Points, in no order, along strands that fork and pass close to each other.
(in the rows, 128 means zero)
Points whose rows are less than 81.4 apart are linked; no others are. Some points are linked to none.
q_354: [147  96 125 120  79  92 109 122 126 106 106 161 127  74 123  92 132 166
 155 154 107]
q_579: [131 181 125 103 146 132 154 156 148 113 125  86  94 185 137 168 113 143
  99 166 153]
q_453: [167 168 135 117 178 113 100 141  92 178 174 129 102  98  92 133  92 143
 116 132 136]
q_330: [148 107 130 105 106 118 119 116 139 112 126 129 176 104 139 133 168 151
 161 125 160]
q_757: [ 77  85 125 141 113 129 131 132 149  63  84 150 128 120 150  77 159 114
 134 117  90]
q_773: [143 102 118 122  77  94  96 114 112  97  97 155  89  88 109 110 106 154
 159 164 104]
q_479: [129 134 121 148 106 108 146 100 137 113  98 127 133 154 153 143 162 172
 120 109 125]
q_45: [159 194 160 108 125 132 119 113 115 163 120 108 133 170 126 219 107 101
 129  94 154]
q_244: [ 85  85 108 202 121 154 137 103 112 123 102  87  68 143 122  91 113  98
 113  78  89]
q_818: [168 190 157  94 153 107 120 121 110 145  99  97 129 159 132 222  89 129
 152 113 173]
q_212: [139 100 131  65 154 112 144 145 147  98 123 128 165  82 142 118 157 162
 150 171 168]
q_404: [154 191 131  94 160 127 157 174 150 138 158  88 114 167 120 158 130 155
  91 162 165]
q_502: [121 143 125  84  98 186 107 115 151 111 153 111 132 149 131 180 122  57
 132 161 167]
q_175: [150 153 119  89 170 131 103 162 109 141 185 120 106  85  79 129  92 104
 126 174 144]
q_304: [138 161 124  75 128 156 122 133 138  91 127 103  95 144 127 174  91  96
 150 197 161]
q_735: [132 161 126 163 115 122 157 114 136 148 100  99 141 195 163 168 150 157
 105  95 163]
q_189: [137 161 126  82 141 180 137 164 154 128 187 105 110 156 106 156 129  70
 103 170 149]
q_546: [ 73 124 151 189 114 133 151 189 128 180 168 147 155 155 123  79 117 121
 118  88  75]
q_429: [113 143 113 119 110 163 115 125 163 122 154 106 163 162 136 171 143  76
 132 136 168]
q_216: [ 91 101 158 143  86 133 127 151 165  94 120 169 183 121 160  89 161 110
 152 107 104]
q_44: [107 100 101 206 132 127 169  72 113 119  85  91  76 129 118  77 111 113
 114  71  81]
q_356: [155 121 135 157  75 110 113  96 111 159 119 165 153  96 120 120 125 145
 167  94 100]
q_826: [166 149 146  63 166 182  98 111 140 136 151 104 135 112 128 205 105  47
 134 143 162]
q_794: [107 130 116 150 117 113 133 148 115 136 154 131 123 135 101 106 118 157
 126 139 106]
q_165: [124 114 105 155 104  98 153 109 153  97  75 148 128 134 160 121 169 155
 110  95 100]
q_10: [128 134 122 139 117 129 143  97 122  91  70 104  54 155 137 150  95 164
 121 153 116]
q_179: [117 140 115  81 145 150 142 156 174 104 142  93 143 142 146 149 160 130
 120 171 177]
q_412: [166 156 148 126 182 141  90 128 101 194 184 132 137  88 115 161 122 106
 109  89 146]
q_205: [111 146 120 138 139 113 151 175 115 158 160 118 118 147  95 105 116 154
 101 151 117]
q_592: [147 114 135 100 170 157  94 134 124 161 187 138 191  92 146 152 142  71
 123  96 167]
q_667: [ 82  96 153 146 140 111 166 156 148  97  77 164 120 121 135  47 139 143
 114 122  50]
q_531: [134  92 129 110  87 120 107 130 136  77 108 159 152  72 135 101 147 143
 170 152 119]
q_959: [ 79  85 118 186  62 152 111 119 101 131 131 138 104 132 104 103 113  86
 138 118  85]
q_86: [ 89 145 129 166 141 130 173 193 145 175 177 109 147 182 127  93 141 127
  81 107  99]
q_814: [213 124 138 119 140  90 100  69  91 153 113 170 151  56 134 136 122 158
 159  98 148]
q_758: [170 170 148  60 161 129 114 113 123 119 115  99 112 125 136 196  84 111
 152 163 178]
q_642: [164 160 147 113 178 129 102 157 108 166 199 124 113  93  84 134 101 108
 108 147 139]
q_663: [164  97 156 120 135 116  94 126 112 150 146 159 200  69 138 113 141 112
 173  87 142]
q_59: [196 175 156 105 175  93 132  99  95 157 102 125 122 111 126 176  95 169
 145 123 154]
q_630: [130 153 145 115 162 101 144 183 120 170 172 141 155 113  94  91 134 182
 123 134 121]
q_329: [142 110 126 110  98 115 130 113 164  85 105 142 189 102 168 140 194 151
 147 121 163]
q_824: [150 149 117 166 106  95 168  85 141 136  83 132 122 169 171 154 158 183
 114  95 118]
q_143: [101 140 108 116 111 156 126 149 136 101 131  99  73 171 121 158 102 100
 109 179 144]
q_753: [ 92  87 113 176  84 143 104 105  81 127 120 128  73 129 104 109  86 108
 136 127  96]
q_364: [127 147 110 162 153 109 178 114 128 139  81  95  67 178 135 126 107 196
  79 151 104]
q_706: [ 96 102 141 121 120 100 144 148 170  84  64 177 116 102 143  49 149 144
 119 126  56]
q_566: [ 82 119  91 151 137 137 137 147 113 126 127 105  45 138  98  95  84 149
  98 166  95]
q_798: [104 149 107 111 134 139 152 138 147  94 105  92  89 176 149 141 139 159
  97 157 162]
q_22: [164 101 138 117 197 150  64 132  81 183 171 157 170  69 152 149 120 111
 127  81 140]
q_268: [ 92 124 105 180 132 128 149 105  93 132  98 104  28 127  97 106  70 148
 108 152  90]
q_9: [ 85 127 108 135 124 152 123 134 114 117 134 107  56 159 107 126  96 118
 117 177 118]
q_438: [101  94 109  93  90 148 100 116 158  54 107 134 142 115 148 120 148 119
 153 166 137]
q_150: [145  85 140 103 187 152  76 136 111 171 162 160 188  71 159 133 138  79
 119  93 149]
q_382: [106 123 122  96 111 163 111 134 160 128 173 127 193 130 135 146 163  75
 137 129 158]
q_73: [120 121 133 165 116 109 141 150 112 155 143 155 136 131 120  82 116 170
 137 119  86]
q_34: [166 125 144 143 183 143  58 122  86 200 173 143 157  69 117 147 120 105
 117  82 136]
q_892: [172 158 144 145 134 103  93  94  82 183 135 148 126 104  89 144 101 144
 147 116 138]
q_241: [169 136 134 150  98  93 103  89  86 156 121 149 101 123 100 140  93 154
 144 138 118]
q_919: [155 126 131  85 134 128 118 103 135 113 124 126 152 100 138 155 147 125
 163 148 179]
q_796: [134 181 142 121 121 150 140 139 132 145 130 100 116 192 127 201 120  86
 114 113 157]
q_292: [116 125 113  75 144 135 148 157 165  99 133 106 155 107 143 124 167 166
 131 172 167]
q_545: [133 154 119  64 137 153 127 133 161  85 128 100 128 142 147 170 125 104
 138 186 179]
q_270: [ 77 140  97 136 150 169 151 138 143  87 106  84  85 185 145 119 141 132
  82 135 136]
q_551: [157 153 139  73 117 189 115 118 144 124 172 111 132 142 115 198 114  28
 137 159 157]
q_252: [178 154 128 131 147  86 144 115 104 171 138 132 119 112 106 132 113 199
 132 136 124]
q_621: [198 136 150 131 151 107  83  74  85 184 121 157 148  74 118 144 109 150
 153  93 144]
q_700: [135 110 105 139  84 104 114 104  97 115 107 150  68  97 100 114  83 158
 144 175  84]
q_297: [172 133 139  65 155 136 118 111 116 115 116 109 143  96 136 175 113 117
 160 167 199]
q_520: [183 161 140 125 158  91 131 101 111 153 122 136 142 119 120 149 123 177
 142 129 161]
q_862: [177 156 136  48 165 153 103 106 126 129 126 104 126 107 131 213  88  67
 158 147 166]
q_371: [ 79  99 137 180 143 117 175 155 131 135 108 160 119 138 135  56 130 147
 120 106  39]
q_750: [154 165 137  94 171 133 145 171 157 148 177  96 137 140 123 142 143 122
 100 148 175]
q_558: [ 80  83 135 203  87 144 121 127 109 143 127 147 127 143 119  93 125 104
 135  79  73]
q_455: [175 125 131 160  70  93  92  78  90 165 115 175 114  93 103 127  93 150
 160 110 100]
q_332: [ 77 103  91 106 107 164 105 102 153  49 104 129 125 139 153 123 156  95
 132 153 143]
q_618: [159 168 145 121 153 135 107 125 115 177 176 121 148 129 103 163 133  98
 115  95 150]
q_232: [161 106 145 146  80  95 108 104 129 151 122 177 181  91 139 114 144 133
 162  84 118]
q_519: [109 147 126 120 128 146 140 188 158 140 181 117 134 151 110 120 141 109
 105 146 137]
q_878: [137 149 123  85 106 153  99 134 112 114 148 115 102 128 100 167  82  82
 144 195 150]
q_670: [ 94  95 122 145  88 145 111 131 132 104 133 137 151 139 128 111 153 120
 142 121 113]
q_209: [ 85 110 107 162 129 139 148 118 136  95 101 112 117 169 149 106 159 141
 100 102 114]
q_985: [ 97 109 124 120 101 150 115 141 152 111 150 131 183 129 132 121 171 114
 146 118 139]
q_619: [116  92 142 131  83 114 125 126 178  82  97 166 179 110 169 101 181 132
 157  96 118]
q_699: [ 94 118 108 151 132 135 134  99 118  87  82  95  57 160 136 130  99 120
 114 134 123]
q_946: [ 95 144 125 131 142 144 161 209 154 145 185 106 152 173 132 100 153 131
  88 127 126]
q_322: [ 87  87 102 133  90 148 113  78 141  43  81 130 112 147 162 120 164 107
 137 128 133]
q_57: [154 157 115 133 126  84 159 112 114 152 114 125 106 143 116 130 114 213
 118 153 109]
q_264: [140 139 125  86 174 135 133 157 154 137 180 111 168 111 128 144 151 102
 121 132 170]
q_906: [115  88 154 102 119 128 125 166 159 101 140 157 192  95 132  88 152 128
 166 142 130]
q_333: [120 106 104 193 145 105 182  67 118 116  80  93  56 129 127  91 112 141
 105  96  68]
q_305: [133 157 118 165 131 112 166 107 144 138  81  96 116 202 166 158 146 185
  90 111 134]
q_463: [129 148 110 140 145  89 177 112 134 143  92 123  84 155 131 107 127 223
  98 157  93]
q_513: [142 168 129 113 155 108 134 174 118 162 182 118 133 128  97 104 124 150
 103 149 131]
q_795: [118  90 110 159  82  98 136  79 148  86  70 153 123 121 176 110 167 127
 118  75  95]
q_477: [136 115 137  76 188 153 118 156 150 148 197 125 186 103 127 138 158  71
 114 117 175]
q_849: [ 85 107 158 130 110 128 131 178 147 122 136 160 181 113 138  83 147 133
 152 127 108]
q_55: [ 59  87  91 144 140 170 143  99 136  63  95  93 102 167 147  99 151  70
 113 119 131]
q_840: [133 125 185 144 134 108 144 163 140 178 145 179 211 104 134  85 142 142
 158  89 100]
q_426: [ 86 106 106 173 140 155 140 100 106 101 107  88  56 143 116 106 102 102
 110 124 103]
q_895: [187 202 148 100 166 108 128 118 106 158 119 105 123 140 125 193  97 157
 136 111 165]
q_395: [104  96 128  94  97 131 117 138 153  75 124 142 173  90 135 110 145 121
 172 157 144]
q_340: [115 160 115  92 120 173 138 157 140 113 158 100  83 175 108 171 108  76
 107 178 143]
q_923: [ 87 119 153 192  92 128 132 160 111 192 160 154 152 158 105 101 115 117
 132  72  88]
q_810: [200  92 139 100 134  90 103  76 103 143 104 169 163  43 155 142 133 143
 158 102 166]
q_661: [132 173 131 154 132 127 154 145 139 155 143 103 141 189 136 153 144 151
 103 113 150]
q_889: [117 111  95 187 141 118 167  94 107 123  89 111  48 132 120  96 106 166
 100 131  76]
q_137: [192  80 138  87 153  92 112 110 111 134 118 157 181  59 146 126 141 153
 154 128 163]
q_620: [107  83 106 146  80 117 113  79 139  54  59 154 126 124 165 114 163 109
 133  98 110]
q_56: [128 143 118 149 131 115 153 107 116 129  82 104  69 171 140 142  95 179
 102 132 115]
q_594: [128 151 129 104 131 166 143 180 158 142 214 121 132 140  95 131 148  63
  98 146 137]
q_723: [160  86 126  68 154 107 120 130 126 113 127 153 171  58 133 117 139 155
 158 146 161]
q_352: [142 171 138 138 144 126 133 148 117 185 164 120 146 154 112 147 137 133
 105 103 153]
q_762: [150  96 150 131  78  98 116 127 155 112 111 177 183  91 153 106 152 139
 166  97 105]
q_905: [112 107 117 159  93 129 110 110  92 117 104 135  60 132 101 126  93 133
 145 156 115]
q_288: [ 76 126 101 153 142 173 141 119 143  74 101  88  86 187 147 132 140  75
  93 125 135]
q_839: [ 98 104 142 171 111 101 157 143 128 146 116 166 144 134 131  79 125 154
 119 108  60]
q_403: [179 181 134 120 181  97 130 128  91 188 152 124 115 100  95 133  96 182
 117 142 128]
q_563: [ 62  79 107 136 128 147 138 113 133  53  81 117 111 146 140  79 160  79
 130 110  96]
q_744: [149 153 119  88 144 150 104 142 121 138 165 112 117 120  94 150 102  91
 132 174 155]
q_933: [ 89  95 143 172  77 132 117 145 124 127 131 158 154 136 123  88 132 112
 144  90  90]
q_43: [ 94  80 134 122  99 105 123 134 159  66  66 171 127 100 153  66 148 131
 136 134  77]
q_893: [ 84 131 146 184 134 118 167 179 142 162 154 131 170 176 133  85 145 137
 103  81  94]
q_541: [122 128 149 195  91 120 109 132  87 201 171 150 149 146  88 116 117 118
 133  77  95]

A fork is a point with three links, a tip a point with one. Leave the first point through the second and follow the links. Name the first fork or tip that comes.
q_750 / q_264 => q_395
q_594 / q_519 => q_541
q_502 / q_551 => q_329
q_212 / q_292 => q_252
q_667 / q_371 => q_630

Follow the links from the first point to the second, and from the first to the third. Name the last point that the two ways share.
q_59 / q_189 / q_723 => q_252
q_502 / q_849 / q_824 => q_395
q_796 / q_244 / q_304 => q_252
q_382 / q_479 / q_762 => q_395
